Points on a hilly landscape, in no order, each with its height.
A climber steps from a point to the highest of its 2 nearest points, and stops where none of them is higher. Distance is the straight distance between rows; heights are no part of it.
Neno height 25.2: [112 146  80 127 112 117 172 123  61 155  90 124 116 150  80 133 116 175
 172 142 130  99 122 152 157]
Seg height 28.8: [ 78 118  73 110 115 118 113  72 123 112 193 151 142 103 181 113 119 114
  65 104 133 163 167  86 179]
Mibol height 33.3: [188 151 151 113 136  82 103 135 135 117 156 120 130 132 121 137  88 112
 112 163 151 117  96 167 159]
veze height 27.9: [166 144 155 200 154 140 157 153 137 148  95  69 161 108 156 154 126 120
 150  88 181 138 125 178  92]
rom height 25.0: [184 139 117 142 146 143 171 147 114 138  78  72 156 179  98 103 120 179
 160  81 166 102 136 166 148]
Giko height 46.2: [139 139 109 147 142  98 170 167 121 113 100 161 125 106 110 135 134 123
 159 198 102 119  87 125 125]
Geg height 39.3: [157 115  60 112 131 163 118 157 110 113 145 117 163 127 164 141 162 143
 152 162 160 124 111  79 109]
Fomuz height 32.1: [ 39 105 146 140 121 154  77  63 108 140 156 134 114  72 175 148 114  75
 113 135 154 148 141 145 142]
Ziva height 41.0: [ 80  90 212 162 131 130 119  95 129 141 127 125 139 148 117 101 133 132
 118 107 113 103 148 128 137]
gida height 65.0: [136 123 116 120 151 108 145  95 165 117 157 140 161 162 134  95 116 158
  53  65  96 121 171  81 130]
tuler height 10.8: [151 124 135 153 151 191 121 165 112 134 106 102 179 168 124 147 162 156
 174 133 170 125 133 119  97]
nin height 7.0: [ 87 101 125 121  80  61 110 124  90 136 193 139 153 100 134  96  93 118
 107 162  74 109 148 119 168]
kuzad height 46.5: [ 79  87 141 177 134 163 166 117 149 122  95 134 115  84 168  94 174 134
 149  98 121 105 130 105  85]
Netas height 30.9: [141  44 158 124 130 156  74  98 133 131 161 127 139 154 156  86  89 160
 120  67 145  69 137 113 188]
lovuf height 18.1: [172 117  46 166 102 146 152 170  90 147  90 114 110 106 132 162 173 143
 183 161 134 120 126 120  84]
fof height 19.4: [157 134  72 125 156 192 140 128 128 152 106  98 156 142 153 151 122 142
 141  31 176 152 175 129 116]
kuz height 25.1: [ 95 125  72 138 113 126 148  92 123 137 134 135 126  87 155 128  98 138
  69  62 116 126 177 116 148]
daz height 68.5: [107 123 196  94 140 158  67  97 116 144 122 121 133 191  74 130 131 135
 120  99 138 125 163 145 164]
sof height 48.0: [118 141 141 180 136 143 153 120  94 152 110  84 196 141 124 136  67 160
 125 102 169  93 135 163 146]
zofe height 45.9: [132 160 130 168 110 150 109 185 106 151  79 134 122 130  85 185 161 102
 173 185 129 176 114 121  90]
lefed height 31.9: [143 169 126 172 121  90 158 141 120 164  80 102 110  85 118 169 105 103
 123 111 150 146 117 191 121]
mekuz height 50.3: [152 155  60 103 126  99 171 174 116 115 114 158 108 130 106 144 139 139
 150 171 109 112 107 110 123]
Gokag height 45.8: [121 185 192 109 129 154 109 129 192  96 127 154 123 183  98 133 126 100
 120 134  78 211 132 111  85]
Duf height 37.8: [119 165 125 164 125  78 148 146  98 144 108 134 130  86 117 164  94 100
 112 179 131 144 102 154 145]
kisez height 47.6: [152 161 184  85 149 142  95 120 185  99 144 151  99 174 112 115 152 112
 107 123 102 180 123 118  96]
kozab height 32.4: [193 165 171 137 159 118 149 145 191 111 149 116 138 150 143 130 142 124
 101  85 142 173 130 127  82]
Bor height 57.9: [124  99 113  74  91 115  86  90 109 162 132 128  66 118 114 142 122 125
 131  75 124  93 157 150 165]
paf height 31.5: [126 150 137 198 142 152 144 181  99 143  77 112 180 142 109 149 143 137
 166 167 146 146 114 135 104]
sop height 51.7: [106 129 109 139 110  83 177 129 117 130 119 139 135 133  96 104 108 164
 108 131  71  93 136 128 136]
Vasi height 61.5: [106 135 135  76 138 124  83  61 155 116 176 161 115 151 131 109 128 121
  64  76 112 189 167  83 132]
tuzo height 13.8: [122 147 161 128 160 156  48  81 129 109 188 119 139 106 185 131 135  86
 144 136 210 184 112 121 113]
Laf height 45.1: [146  95 136 107 141 163  77  90 139 119 157 106 108  89 195 127 130 100
 141 103 201 111 104 139 138]
Govep height 42.2: [137 149  48 114 139 166 140 125  96 146 126 101 164 111 163 164  89 134
 135 108 188 129 143 126 160]
Diriz height 32.3: [ 81 146  66 104 114 123 164 149 102 123 101 163 103 106 115 147 154 119
 143 191  94 143 117  81 117]
Nisi height 50.0: [125 150 173 134 129 150  98 140 164 113 133 144 120 136 124 136 168 102
 135 148 109 187 118 101  72]
vid height 26.2: [174 141 113 177 124 138 189 139 113 141  69  73 124 136 117 100 132 162
 156  77 157 118 128 194 120]
nen height 34.4: [188 152 145 104 147  82 134 139 184  87 166 139 119 126 138 103 114 122
  86 147 112 139 107 143 125]
zem height 33.8: [ 69 141 149 145 149 135 150 104 100 150 119 127 190 157  98 135 103 148
 101 150 126 146 136 117 139]
buv height 47.9: [ 71  94 168 101 119 116 109  73 146 131 134 156  90 135 115 105 139 110
  94 113  70 133 144 107 125]
Zelim height 24.8: [199 132 125 100 122 117 125 179 170  90 131 167  74 107 114 138 172 101
 164 182  95 127  89 127 108]
sano height 28.1: [152 138 182 131 138  86 104 136 137 111 144 159 105 111 114 136 106  82
 129 209 126 141  81 165 142]
Fuz height 43.7: [104 110 110 133 114  95 147 100 137 124 141 132 111  73 164 108 126 116
  87 122 120  96 119 128 143]
Pov height 28.7: [206 151 154 137 132 162  97 176 154  95 140 142 136 176 103 156 170 122
 152 172 105 175 132 112  71]
Nula height 61.0: [136 161 182 159 163 146 136 155 128 135 104  94 178 166 112 143 122 144
 126 100 169 146 135 156 122]
Tenu height 36.5: [168 133 183 104 124  80 101 115 167 127 150 124  89 126 110 121 114 109
  89 127 109 116 117 161 135]
seme height 48.1: [118 151 137 130 136 157 119 176  97 136  79 152 131 164  63 168 154 131
 180 198 114 157 111 126 121]
zag height 31.6: [ 96  92 130 125  91  99  63 109 102 154 199 131 166  99 140 115  83 130
  88  62 106 134 180 119 175]
vaked height 22.7: [ 52 118 161 118 151 140  89  92  94 124 150 148 177 157 120 128 110 106
 135 209 141 159 109 113 141]
kado height 21.3: [101 133 118 106 102  96  69  91  84 124 210 127 148 113 161 133  82  90
 101 176 152 142 135 129 196]
Fiz height 12.2: [126 104 143 170 131 205 124 154 111 129  88 109 150 166 123 126 199 171
 186 127 145 118 163  93  79]
gomep height 47.5: [120 117  81 123  95  75 172 122 109 133 140 137  99  94 135 109 107 146
 109 135 105  75 123 127 151]
Rebo height 39.5: [177 161  71  82 120 123  98 135 149 117 158 107  98  92 174 165 166  84
 106 121 169 190 142 110 105]
zafir height 53.5: [ 81 131 134  86 123 143  88 111 102 150 110 132  96 134 108 164 142 112
 148 142 138 142 128 126 129]
Garaz height 68.6: [117 128 168 132 156 128 131  87 154 121 172 149 172 174 135  91 109 153
  83  94 114 142 158  91 127]
Nik height 57.1: [ 65 103 196 161 125 152 132  90 157 143  89 132  83 109 134 111 158 107
 128  71 116 124 143 125 108]
dov height 7.3: [156 128  36 163 123 119 206 140 102 135  99  97 115  81 153 116 124 156
 172 107 156  94  92 148 117]
Tamu height 61.7: [153 117 110  98 152 100 157 108 177  99 163 144 130 134 147  82 129 145
  75  96 100 106 131  94 124]
lan height 53.3: [124 152 155 127 143 120 125 124 173 107 157 137 122 110 149 121 139 102
  94 140 124 169 101 110  88]
Getez height 36.9: [177 167 230 170 148 137 131 160 194  91 136 140 141 173 130 102 153 120
 127 123 111 176 133 132  70]
Bov height 16.2: [156  51 157 140 143 165 114 100 164 123 132 111 125 114 188  92 115 148
 133  63 171  55 116 136 166]
bar height 35.3: [120 109 125 107 107 104  80 118 106 166 169 132 163 147 100 115  87 158
  86  42  90 125 196 116 171]
Kidum height 29.5: [ 72 116 175 119 105 113  61  74 108 148 155 127  84  84 138 154 109  74
 108 135 138 146 130 156 147]
Danup height 35.8: [105 156 166 145 129 109 122 131 123 140 113 130 125 122 119 156 116  99
 110 167 137 163 106 148 130]
vek height 42.8: [126  64 134 125 152 196  84 100 126 129 142 113 128  93 190 115 117 127
 166 108 196  78  93 128 157]
vadir height 22.2: [ 71 127 163 139 119 118 140 134 101 137  79 153 111 154  72 122 132 122
 155 191  83 125 109 140 133]
gufev height 33.0: [111  68 188 135 101  91  81 106 114 141 188 120 139 102 152  93  88 109
 124 131 114  78 122 144 155]
bip height 30.5: [160 141 175 124 120  56  75 125 133 106 190 146 128 121 121 119  84  91
 109 196 127 125  94 174 168]
vuk height 34.9: [164 120 194  84 121  99  85 117 153 110 172 135 103 171  94  95 120 138
 107 132  79 101 132 149 144]
Sebiz height 24.2: [160 129 106 106 143 141 152 131 124 128 103 104 159 185 103 107 114 187
 127  83 138  93 146 134 147]
muviv height 47.8: [114 106 131 128 149 162 117 109 134 131 129 112 132  88 168 136 143 115
 138  97 171 115 122 132 125]
kiren height 33.5: [119  39 172 133 138 133  95  93 147 129 171 146 152 175 141  57 118 158
 119  83 111  64 146 104 164]
Bebuv height 37.5: [ 66 133  94 125 140 137 147 100  82 139 138 139 204 161 124 121  84 149
  91 134 117 128 158  94 157]
dakug height 22.4: [110 153  95  88  90  99 136  95 147 155 108 119  49 101 122 154 117 110
  90  66 101 154 161 130 131]
gik height 44.0: [138 112  81 116 151 169 141 155 128  93 156 145 184 156 150 122 173 155
 144 171 131 128 123  48  90]
Kog height 52.5: [135  74  51 124 145 202 117  96 130 144 101 119  99 117 142 120 109 160
 169  28 169  96 154 141 172]
Sokom height 22.6: [174 136 128  63 128  97 122 146 166  85 148 174  71 123 120 113 142 120
 128 170  89 106  96 129 130]
rosop height 9.8: [173 121  95 183 125 185 145 169  99 144  88  77 153 154 125 142 165 160
 183 123 159 118 146 141  89]
sokur height 31.1: [198 127 133  82 149 133 105 146 139 128 129  98 116 142 131 142 130 127
 153 130 181 109  99 160 145]
gisu height 16.5: [101 110 120 106  81  50 143 134  78 125 148 173  87 115  97 135  95 112
 141 202  92  90 106 129 168]
kavo height 38.0: [116 126 122 105 112 106  99 114  94 147 166 133 175 158 103 120  93 149
  86 106 105 117 162 114 166]
pizev height 42.5: [119 151  87 150 118 108 161 172  81 143  89 156 105 101  96 172 140 116
 172 201 132 149  90 126 131]
Tiper height 58.0: [135 164 159 116 142  92  87  95 155  93 181 149 116 122 142 114 113  96
 100 169 135 183 107 128 122]
Pud height 41.7: [ 84 109 138 174 130 144 193 142 151 118  92 136 132 118 143  82 175 149
 135 126  87 117 125  95  73]
zaru height 42.9: [109 164 213 132 152 138 125 104 176  96 154 167 145 197 120  95 125 126
 111 125  96 191 147 101  88]
saf height 37.9: [157 119  90  90 129 103 154 121 171 116 114 118  82  92 153 102 157 137
 100  70 118 104 132 124 112]
Zev height 58.5: [178 141 116 113 143  92 172 143 169 107 129 122 124 140 132  96 122 164
  95 101  97  91 125 136 116]
vona height 46.7: [141 144 132 143 136  99 164 154 101 120 129 133 178 177  74 116  90 160
 116 176  93  92 115 153 159]
zap height 31.0: [ 62 139 176 151 150 162 116 107 114 157 124 120 166 154 118 150 117 119
 116 115 150 157 144 131 122]
deruz height 48.2: [100 149 126 129  89  58 145 131 116 148 135 137 125 121  91 131  85 130
  89 142  64 129 151 132 142]
Puvam height 45.2: [ 85 135 103 124 105  94 137 109  87 156 147 135 133 110 108 151  96 124
  95 141 109 127 147 128 157]
getog height 41.6: [175 148 129  75 140 122  96 123 168 111 158 113  96 109 154 133 148 103
 102 102 156 170 128 134 110]
mil height 41.1: [133 155 147 132 107 146 146 183 182  88  96 178 107 152  88 113 148 112
 150 171  35 169 109 103  82]
Vikeb height 39.6: [102 146  68 141 109 139 144 141  68 157  90 129 102  90 115 186 139 114
 182 161 157 142 117 135 119]
Dulad height 32.2: [ 34 103 105 142 129 171 141 107  99 145  99 143 128  91 147 143 155 116
 154 135 122 139 126 108 103]
vetod height 29.0: [138 102 138  99 106  90  96 123 108 118 196 133 172 158 113  76  79 150
 111 150  92  87 121 115 174]
fave height 43.9: [157 155 119 140 109 144 102 168 129 153  93 117  91 105 119 188 162  87
 159 147 147 177 118 145  93]
sul height 45.5: [198 152 176  99 153 117 100 130 202  80 170 134  92 142 134 102 155 123
 118 120 119 157 110 133  82]
Kemu height 4.2: [138 115  87 187 135 120 183 175 140 111 117 128 150  76 172 107 163 140
 144 169 124 106  85 107  88]
Tesod height 43.4: [166 145 169 166 131  78 159 161 127 125 132 118 176 158  88 104  73 155
  94 137  96  94 124 165 152]
tuk height 53.2: [185 158  41 109 119  89 199 161 114 114  97 141 102 143  89 113 138 175
 166 147  99  98 103 134 130]
Gage height 45.0: [ 96 111 110 107 111 183 109 140 118 139 105 139 111 150 101 146 194 136
 178 157  99 145 149  73  79]
nuni height 59.4: [110 170 156 159 133 131 145 144 119 149  74 109 128 150  79 136 129 139
 134 126 120 147 132 165 125]
Pubad height 19.6: [ 91 107 139 125 105  88 146 125  85 140 114 151  93 134  73 118 116 142
 160 183  90  84 106 143 148]
Sasi height 55.7: [185 135  75 118 136 106 196 157 134 110 104 108 130 137 115  99 128 174
 140 110 127  83 113 134 123]
gonu height 62.2: [107 158 141 110 113 130 132 119 124 160  75 118 102 171  63 145 129 137
 133 107 102 141 154 147 134]
Tife height 38.6: [152 128 163 133 132  98 130 126 143 128 120 111  99 103 135 137 112 114
 113 124 143  96 102 181 131]
Veva height 42.3: [ 81 132 113 138 140 104 166 115 116 114 152 146 191 147 128  99  93 153
  72 139  94 131 145  97 130]
bam height 36.4: [ 83 113 110 155 119 158 120 137  98 151 104 114 113  78 140 166 162 104
 171 157 147 139 110 126  95]
Rim height 56.8: [104 161  97 118 128 105 120 139 128  95 159 162 119 102 143 137 138  86
 115 211 125 188  99 103 125]
zimi height 37.0: [127  83 198 145 108  99  99 129 114 140 162 112 168 137 109  87  90 150
 128 118 100  66 129 153 162]
bekev height 31.2: [ 99  70 196 125 163 154 118 116 149  99 144 155 136 155 138  72 160 134
 157 176 113 102 100 105 111]
kosi height 30.8: [139 121 142  95 127 135  79  93 118 157 137 104 140 149 119 150  94 128
 108  79 169 121 156 158 168]
Mif height 34.2: [145 193  65  85 123 118 135 138 115 147 121 115 113 120 125 183 120 108
 111 129 157 177 146 129 122]
Muman height 23.0: [198 129 151 116 139 132 130 203 156  78 111 176 106 138  89 132 159 123
 176 199  89 131  88 155 128]
Reg height 32.5: [108  94  84 118 134 155 100  69 147 106 182 150 133 108 199 111 112 116
  78  84 166 138 151  92 172]
sek height 34.0: [120 154 171 122 129 121 108 138  93 160  95 116 126 140  85 187 115 110
 139 154 161 148 121 172 152]
pev height 17.0: [ 93 139 134 127 154 142  89  85 121 108 175 131 154 119 176 126 125  96
 115 156 172 167 112 111 130]
meb height 35.0: [187 170 105 107 141  81 133 130 171  88 177 106 126 105 169 114 117 109
  69 121 153 145 116 135 130]
riso height 66.1: [155 147 202  92 144 137  76 117 143 119 146 124 132 201  81 129 118 129
 120 134 127 136 139 159 148]
Rifak height 40.5: [142 144 151 124 120  88 122 128 129 132 149 126 157 169  94 123  90 149
  90 127  94 120 143 142 147]
natof height 65.3: [ 99 126 179 116 110 129 109 100 126 159 101 116 104 168  75 120 134 139
 112  70 108 122 178 147 149]
mume height 30.7: [167 149  95 163 109  91 165 134 104 158 101  86 103  92 123 151  89 134
 136  92 154 105 127 204 148]
vob height 44.8: [ 78 106 160 120 132 120 118  97 120 142 141 139 127 127 118 118 127 120
 108 144 102 120 130 130 132]
bep height 47.4: [101 149 148 170 136  93 193 130 131 123 121 136 175 150 101  96 104 159
  82 123  76 114 147 119 113]
dob height 35.9: [132 121 140 129 111  86 110 123 125 137 156 112 140 109 142 127  89 118
 103 143 142  92 111 152 158]
kupeg height 64.4: [101 115 158 110 134 119  79  68 134 133 187 156 158 160 133 108 102 131
  77  76 115 166 175  96 152]
nipi height 47.2: [130 139  80  96 126 132 140 152 109 136 105 127 102 123 118 149 154 136
 147 152 144 124 111 120 126]
Redu height 21.9: [139 125 112 120 168 169 126  94 138 140 146 124 186 169 147 132  98 159
 100  50 175 141 169 102 153]
Muv height 27.0: [184 145 131 152 144 132 157 140 142 142  97  76 146 133 138 134 120 142
 126  63 179 119 138 184 127]
Vulu height 35.6: [125 181  86 110 109  97 145 122 111 159 106 109 113 119 105 168  99 128
 103  91 135 156 155 150 131]
siben height 24.9: [ 41 113 150 150 112 123 143 122 125 139  79 141 102 113 110 131 148 100
 148 165  82 136 107 112 107]
Gon height 14.9: [124  86  92 156 129 153 157 146 133 124 106 118 105  66 177 118 175 132
 166 132 138  84 103 118  92]
tolu height 44.7: [125 147  71 114 139 157 133 132  90 150 110 106 143 138 132 169 137 144
 155 115 163 138 137 120 128]
Sufu height 17.4: [153  76 134 130 159 184 123 116 161 115 133 120 143 124 189 105 144 148
 139  55 178  94 136 101 131]
Mesi height 28.5: [ 78 132 121 132  69  87  80 117  79 163 203 121 164  80 134 135  75 105
  98 102 112 149 175 147 179]
kofe height 25.3: [ 84 123  95 133  86  94  96  88 100 137 197 129 133  80 176 129  95 105
  71 106 120 145 170 115 184]
Bozas height 16.8: [140  95  77 161 111 180 137 150 105 134  95 101 113  95 151 148 194 135
 187 129 133 110 135 111  81]
Mivu height 33.2: [180 120 104 119 145 170 128 123 133 128 130  81 156 123 179 135 100 131
 136  85 205 116 115 137 142]
Div height 44.5: [129 147  75 106 117  91 156 135 113 104 161 140 135 102 156 129 112 121
 102 181 133 116 112 114 162]
Sas height 39.4: [105  98 101 115 148 173 140 149 107 126 109 131 147 146 131 114 169 157
 177 153 133  97 110  98 113]
lafe height 40.6: [105  96 184 187 110 103 124 127 103 152 150 103 206 134 121  93  67 152
 110  91 109  84 149 140 154]
Muda height 42.7: [101 110  95  81 128 181 119 130 104 133  94 131 102 160 101 136 182 153
 186 130 123 110 139  94 124]
bon height 19.5: [201 136  73 162 120 129 154 203  97 128  85 127 122 132  92 164 167 137
 187 185 129 132 114 126  96]
savid height 14.6: [103  89 118 129  82 110 105 112  77 139 165 119 129  80 164 143  76 110
 144 159 154  67 113 148 194]
doto height 31.7: [206 120 120  82 130 128 104 120 139 129 147  85 129 132 168 133  84 125
 131 104 193  99  98 152 169]
sitov height 40.3: [136 162  77 117 105  78 147 132 132 114 159 130 104  77 175 147 109  95
  93 156 162 142 123 135 160]
tatid height 26.8: [ 88  84 176 117 157 143  98 113 120 104 147 149 159 154 126 109 138 122
 162 216 137 124  89 121 129]
donos height 20.5: [110 124  81 131 147 182 142 100 117 148 103 120 163 149 124 150 108 155
 113  41 165 137 186 124 144]
nedaf height 47.3: [123 127 130 132 127 172 104 146 133 130 121 130 133 143 130 147 178 122
 141 147 129 158 135  84  76]
Tiz height 18.3: [118 111 161 118 135 148 125 122 150 127 102 128 101 130 127 115 173 130
 141 107 127 122 129 125 102]
sonep height 31.8: [157 162  98  58 126 135  89 112 107 149 140 104 129 151 125 176  97 116
 108 102 182 152 152 152 166]
zoni height 43.8: [122 168 183 141 100 163 110 165 190  94 106 170 117 178  93 140 145  83
 146 165  56 207 115 105  74]
febi height 39.7: [144 142 216 133 156 160 123 142 182 101 140 156 140 191 123  92 162 138
 136 119 117 164 148 100  81]
monub height 53.4: [ 62 132 167 151 100 110 136  89 160 152  88 122  80 104 124 127 133  99
 101  83  86 135 136 128 108]
susa height 20.1: [ 74 158 148 132 148 122  91  90 100 120 160 140 172 139 134 141 105  91
 102 182 148 198 126 116 129]
sez height 59.9: [136 158  94 140 153 121 176 179 120  84 133 168 185 138 117 123 132 136
 130 214  94 145  96  96 112]
Bakun height 22.9: [107 115  90 112 115 116 146 127  61 142 113 130 150 171  82 132  93 169
 158 172 124  74 118 124 173]
fekos height 37.4: [180 153  65  99 141 106 144 137 165 105 163 110 121  88 191 135 147 106
  84  96 162 166 136 113 115]
nunur height 18.0: [169 153  72 140 112 148 146 186 111 124  90 143 124 159  80 159 167 149
 172 181  87 155 134  97  89]
nat height 63.7: [163 164 209 128 157 143 103 145 149 126 112 101 144 182  96 140 135 121
 128 124 166 152 133 164 127]
donom height 29.8: [110 115 178 144 150 158  91  92 115 152 129 110 149 141 135 147 106 122
 112  81 175 126 148 151 145]
gezo height 27.3: [107 136  48 131 123 146 179 133  79 143  89 124 122 136  99 136 151 176
 181 129 124 115 121 123 124]
gub height 6.0: [146 139  64 187 126 118 197 166 128 128 100 108 122  60 163 125 147 137
 148 127 137 115  97 136  83]
vopud height 56.0: [135  70 114  88 105 145  81  92 113 163 116 123  86 149 101 118 113 158
 147  57 134  74 159 147 187]
bem height 40.2: [108  93  99 131 129 111 163  99 164 124 130 134  82  59 183  93 145 130
 100  71 109  87 132 118 120]
suneb height 16.4: [102 120 142 158 115 172 144 141 157 140  77 122 102 121 133 120 183 131
 148  88 111 146 151  96  69]
pigu height 16.1: [144 136  97 153 125 156 174 183 132 109  87 138 132 164  96 110 179 164
 157 158  78 136 131  88  76]
Visab height 22.8: [161 149  94  96 156 143 141 118 124 127 129 103 191 182 122 130 105 161
  92  77 152 124 147 106 139]
zife height 51.9: [120 152  91 136 146 111 185 168 106 111 112 143 183 157 100 123 106 164
 137 192 118 109  95 119 139]
golu height 50.2: [128 135  98 114 140  94 147 154 128  87 159 161 124  99 146 116 132 109
 126 219 118 132  83 109 141]
Tufev height 21.5: [137 157 127  95 110 104 131 125 166 146 106 120  65 109 121 151 139 101
 107  98 111 161 125 136 111]
bisu height 33.6: [225 154 178 116 164 146 144 168 189 119 124  89 132 179 127 109 159 131
 123  73 144 143 153 147  92]
Fumel height 20.4: [132 156 105  78 113 112 120 147 151 121 124 144  52 100 126 152 161  87
 126 146 114 167 111 103 100]
Vaz height 33.9: [ 90 163 169 160 112 107 124 120 113 163 100 112 113  96 110 172  94  91
 109 127 139 159 123 188 134]
sefen height 50.5: [117  96  86 114 138 180 116 104 129 142 110 116 120 114 157 128 133 145
 149  70 164  98 141 136 148]
Ver height 64.5: [138 188 106 113 144  93 100 110 138  85 187 139 142 114 161 115 120  95
  95 203 149 192 111 119 140]
vova height 21.2: [167 128 132  65 123 103 142 134 178 100 128 144  69 145  97 103 144 144
 110 120  67  96 130 127 124]
Donar height 40.0: [164 175 145 153 130  59 152 159 109 131  99 164 112 101  89 166  90  87
 119 178 111 147  92 173 164]
Rinov height 21.0: [222 149  92 139 134 122 151 211 135  97  92 158 107 126  93 149 158 124
 182 188  94 131 100 135 119]
zetu height 40.9: [ 52 126 128 153 124 135 137  92  83 152 115 125 152 102 121 150  93 128
 119 127 134 118 149 146 145]
Pezo height 37.3: [130 167  70 115 107 101 147 119 110 147 136 106 106  84 155 167  96 110
 106 108 156 132 146 153 155]
Ravig height 34.7: [166 110 124 145 154 169 124 155 124 121 135  90 168 122 173 139 133 139
 164 132 191 106  95 137 122]
Mefut height 9.1: [187  99  74 191 123 180 158 159 117 139  93  78 139 120 168 136 167 153
 182  87 161 102 153 127  73]
gete height 36.3: [ 38 117 120 140 112 143 112  67  92 153 141 139 136  79 145 150  87  93
  88 111 132 148 170 132 147]
Lek height 35.2: [ 73 146  94 146 111 129 152 164 121 122 105 165 132 109 114 147 152  98
 131 208  85 173  96  76  83]
Dorel height 29.6: [ 99  80 190 129 106 110  67  79 128 150 158 124  93  93 136 128 110  92
 115 118 128  94 124 163 145]
sok height 30.4: [200 172 158 102 159 133  92 155 168  88 158 148 148 171 101 140 133 129
 132 158 120 187 117 129  99]
tove height 55.8: [101 120 113  56 100 119  94  94 112 155 122 139  46 115 105 161 138 104
 137 125 124 129 134 123 152]
ligak height 37.2: [ 89  71 209 130 139 137 119  94 137 125 153 153 155 184 117  73 124 152
 119 114 100  94 149 106 148]
gok height 29.2: [161 138 157 194 138 134 150 179 143 137  98  98 143 111 142 142 161 121
 147 129 151 143 122 142  75]
zefi height 35.4: [152  99 107 109 128 131 107  89 151 108 168 125 140 110 188 104  96 138
  69  58 151 109 151 104 170]
vuz height 32.0: [191 185 171 107 151 101 111 134 187  78 164 153 138 167 111 111 109 123
  91 150  92 176 111 149 114]
dubeb height 44.6: [100 124 161 207 126 105 162 125  93 144 117 102 185 124 121 116  75 151
 106 114 124  96 132 173 146]
dafi height 11.1: [ 94  94 134 126  69  65  90 132  74 151 198 126 132  76 148 129  81 101
 134 158 112  88 127 143 186]
Bak height 42.6: [140 121 158 129 112 125  90 145 146 150  97 116  64  75 136 170 160  72
 156 137 153 164  98 157 100]
miva height 29.1: [115  76 147 146 127 141 105  92 134 145 142 123 142 132 148 107  93 155
 103  47 130  84 152 132 162]
poza height 36.2: [ 91 104 183 146 150 135 163 133 165  98 122 159 134 133 139  77 169 136
 141 163  87 116 108  97  83]
Pifoz height 33.1: [162 178  75  42 125 125 120 128 109 145 121 115 106 162  99 181 117 125
 112  98 151 167 161 122 142]
Ladil height 38.1: [115 154 128 151 114 119 144 173 156 102 106 175 114 118 110 136 151  90
 141 193  60 175  83  99  85]
ner height 29.7: [ 96 136  32 120 125 118 192 144  92 133 107 136 120 104 133 126 151 155
 157 153 109 129 120  87 117]
Gis height 40.7: [139 118 146 148 130 121 130 147 131 145  86 110  86  86 136 150 138 109
 161 135 158 115  97 177 116]
ruzo height 55.9: [108 136 162 152 130 143 142 123 102 153  86  94 155 169  92 112 126 166
 133  95 137 112 151 157 142]
rino height 9.6: [ 90  69 137 118 131 121 148 113 139 114 122 151  88  85 149  86 160 128
 142 151 103  65  88 114 121]
sir height 50.7: [ 70 126 170 112  85  84 115 101 152 147 107 142  67 125  96 120 125  91
  94 123  69 137 123 129 120]
sezev height 51.8: [ 60  74 187 170 135 146 156  94 162 134 111 147 106  92 178  85 150 126
 114  70 120  99 138 123 101]
danov height 27.2: [108 119 124 142 129 130 136  92 129 150 127 115 130 106 149 138 101 129
 102  59 134 112 161 141 134]
fid height 54.3: [126  74  77 111 122 176 117  84 111 149 100 127  94 156 110 102 119 181
 165  36 142  75 170 148 182]
patis height 19.9: [146 118 150  81 138 147 138 134 170 111 118 134 100 166  96  97 167 156
 125  97  97 112 144 110 116]
Bepam height 34.8: [196 148 212 145 134 154 129 179 189 105 109 113 111 169 116 102 178 125
 139  99 131 151 154 136  73]
voven height 8.4: [189 103  59 162 126 154 169 162 110 133  96  72 121  94 159 133 152 152
 197 107 166  99 108 156  98]
letur height 43.3: [191 119 146  84 154 120  99 124 181  98 166 118  94 124 156 104 151 124
 119 113 149 122  99 137 111]
zigo height 18.5: [143  95 103 141 162 193 126 124 161 141 120 128 135 124 174 131 149 142
 134  31 172 141 171 112 105]
kalap height 27.1: [234 141 112 112 122 140 111 194 166  88 136 152 110 144 109 158 173 123
 155 183 103 154 115 119  83]
Fif height 50.8: [ 76 137 136 118 123 164 116 130  92 158  81 128 124 167  74 162 153 129
 168 156 129 157 138 121 125]
Subo height 14.4: [ 92 114 161 180 103 199 142 141 131 132  68 127 117 154 119  97 208 150
 172 100 123 133 173  85  70]
Fone height 23.5: [ 86 149  96 129 102 106 143  82 142 152 128 127  94  69 147 144 109  92
  62  56 111 160 173 132 129]
moden height 30.6: [172 154 170 150 155 114 144 158 164 117 112 122 132 131 120 135 142 119
 121 131 132 151 104 147 100]
Bab height 21.1: [147 155 126  69 129 103 104 141 158  97 151 175  72 121 115 140 138  87
 126 190 102 165  94 124 124]
suli height 37.7: [135  83  85 125 130 117 134  95 163 118 151 132 114  89 180  87 118 143
  84  50 126  78 138 116 153]
Pogur height 35.1: [124 117 114 185 138 159 159 168 112 127  92 115 157 127 129 121 167 152
 174 149 138 100 108 116  93]
nes height 50.9: [134 134 101 137 156 139 165 161 131  98 138 139 183 140 145 113 138 147
 132 168 139 118  97  87  99]
vakot height 28.3: [ 20 107 127 120 116 133 141  92  95 146 107 146 119 114 117 130 132 109
 129 157  93 145 128  92 122]
Lomi height 42.4: [152 142 152 152 140  80 154 163 114 113 101 185 115  96  88 147 113 101
 147 212  93 122  71 153 158]
purun height 17.9: [ 87 131 108 123  87 102 101 100  78 131 173 124 112  83 175 152  86  78
 118 189 171 116 121 151 195]
Fofez height 24.7: [121 106 133 105 104  92  69 100  87 119 222 130 178 144 140 102  69 124
 111 174 127 123 124 110 191]
Fal height 52.0: [102 142 143 168 150 171 156 137  89 145  85  94 183 160 115 134 119 163
 158 129 170 112 136 147 140]
Guto height 32.7: [171  97 157  83 131 107  95 103 154  88 191 139 146 167 124  80 104 154
 104 140 102  80 121 124 154]
kopo height 36.6: [172 104  66 138 133 201 114 159 101 128 127  84 179 127 174 158 133 139
 176 139 190 108 112 102 113]
mobo height 12.6: [ 96  64 110 140 126 140 156 115 125 123  94 127  86  76 157 100 162 140
 188 140 137  57  91 130 122]

For each start below, name the point where the climber stops.
Fumel | Nik
Dorel | daz
Fofez | Bor
Sufu | kisez
kalap | kisez
Mibol | Bor
